Each row is a point on a tangle of strands that fork and nearly touch. The rows are in no order.
Two points are linked if the straight distance between their rows is under 24. Some points are linked to none.
q_891: [ 19  10  -8  40  27  21 -23  -9  15  32]
q_212: [-15 -11  17  16  26  33 -11   2  14  -3]
q_177: [ 62  -1   4  -5 -11 -49  20 -18   2  22]
q_794: [-21  11 -19 -22 -24  -6   3   9 -21  -2]
q_699: [ -3  -1   8  -3  -4   6   8  -5 -20  -4]
q_432: [ -9   2  -8 -18 -28   2   5  -6 -39   9]
q_956: [ 29  -4   9   6   3 -24  11 -15  19  -7]
q_447: [-22  -6  13   0   3  28   1  -4 -15 -13]
q_297: [ 15 -10  13   8  13  -7   3 -11  25 -11]
q_240: [ 15   5  -6  38  33  20 -25  -8  28  24]
q_141: [ -8  10 -16  -4 -10 -27   4  12  12 -23]
q_79: [-31   3  -9   5  -5  -4  -1  12  10 -36]
q_429: [-21  -7   9  13   6   3   0  -2  17 -36]
q_107: [  6 -13  19  14  28   4 -10  -7  37 -14]
q_941: [-27   5 -15 -17 -26   5   1   2 -26  -6]
q_142: [-18 -10  14  -6  12  40  -4  -4 -16   7]
q_249: [ -9   5 -16  -7  -8 -33   1  14  26 -24]
q_927: [ 39  10  -8  33  26   6 -21 -13  20  42]
q_191: [-22  12 -20 -30 -25 -12   3  23 -18   2]
q_401: [-19  12 -21 -34 -19 -19   4  31  -8  -3]
q_266: [-35   9 -15  -4 -13  -5  -2  17   0 -26]
q_661: [26 -5 15  8 19  3  0 -1 10 16]
q_878: [ 3 -6 12 13 25 25 -8  5  6 12]
q_326: [-25   9 -11  -7 -15  -3   2  10  -7 -20]
q_631: [ -5  -7  14  -1   3  21   5  -2 -14  -2]
q_792: [-19   7  -6  -4 -13   0   8   4 -13 -17]
q_962: [ 58  -2  11   1  19 -25   3 -21  30  32]
q_23: [  5  15 -20 -32 -34 -31  11  19 -26  22]
q_414: [ -9 -12  15  15  15   7   0  -4  19 -28]
q_853: [ 44   2   0  -1  -5 -43  15 -16  12   4]
q_845: [-27  -3   1  13  -2   0  -2   2  14 -39]
q_658: [-17  -9  13   3  17  40  -5  -1  -8   2]
q_846: [  8  -3   9  17  29  23 -12   2  14  17]
q_453: [  1   8 -15 -25 -37 -15   5   1 -41  23]
q_375: [-8 -6 15  9 24 32 -8  4  3  5]
q_673: [  9 -13  17  11  20  -3   0  -9  30 -18]
q_606: [ -3   2  -1  -1 -10  -2   9  -2 -15  -8]
q_668: [ -8  -6   5 -14 -16  23   4  -9 -38  11]
q_11: [55  3  4  8 12 -6 -2 -4 -6 63]
q_707: [ 12   0   1  25  32  22 -18   1  24  19]
q_376: [  1  13 -20 -31 -38 -23   7   9 -34  23]
q_250: [-17 -13  17  15  18  20  -3   1  16 -22]
q_685: [-14 -15  20  17  28  24 -11   2  22 -16]
q_193: [ -7   6 -13 -20 -33  -5   5   0 -37  12]
q_525: [-12 -11  14  -8   4  36  -3  -5 -24  12]
q_690: [ 54   1   0  -4 -10 -46  19 -18   5  14]
q_885: [-15  12 -22 -22 -17 -22   4  26   1  -9]
q_181: [ 20  -9  10   9   6 -16   6 -10  15 -12]
q_399: [-29  -7  11   7   5  24  -1  -1  -5 -25]
q_170: [-10  10 -18 -12 -15 -25   7  18   2 -16]
q_364: [-10   8 -16 -12  -3 -39  -3  14  39 -28]
q_971: [ -6 -10   9 -12  -7  29   1  -9 -33  17]
q_999: [-15  -3  -1 -14 -22  15   3 -10 -37   5]
q_655: [ -6 -14  21  19  32  15 -12  -3  37 -18]
q_540: [  4  15 -18 -19 -29 -33  10  17 -17  13]
q_960: [ 28  11 -10  36  22  18 -20 -10  12  39]
q_773: [-23   2  -9 -12 -21  14   3  -3 -30  -8]
q_475: [ 33   0   2   0  -6 -36  15 -15  16  -5]

A fork is a point with three links, a tip a point with one. Leave the first point through the second and follow the links. Name the first fork or tip that comes.
q_792 / q_606 -> q_399
q_794 / q_941 -> q_999
q_79 / q_845 -> q_685
q_971 / q_525 -> q_375
q_475 / q_853 -> q_177

A fork is a point with three links. Follow the links from the first point to the second and name the forks in between, in order.
q_846 / q_414 -> q_375 q_685
q_107 / q_878 -> q_685 q_375
q_707 / q_525 -> q_375
q_525 / q_453 -> q_999
q_375 / q_429 -> q_685

Follow the links from the first point to the second, and from the first to the third. Name the last point that the two ways share.
q_297 / q_414 / q_878 -> q_685
q_453 / q_971 / q_191 -> q_999
q_941 / q_142 / q_376 -> q_999

Name the points in between on the shortest way along the links from the first point to the second, in order.
q_878 / q_655 -> q_375 q_212 q_685
q_375 / q_525 -> q_658 q_142
q_606 / q_845 -> q_792 q_326 q_266 q_79
q_249 / q_941 -> q_141 q_170 q_885 q_401 q_191 q_794
q_690 / q_181 -> q_853 q_475 q_956
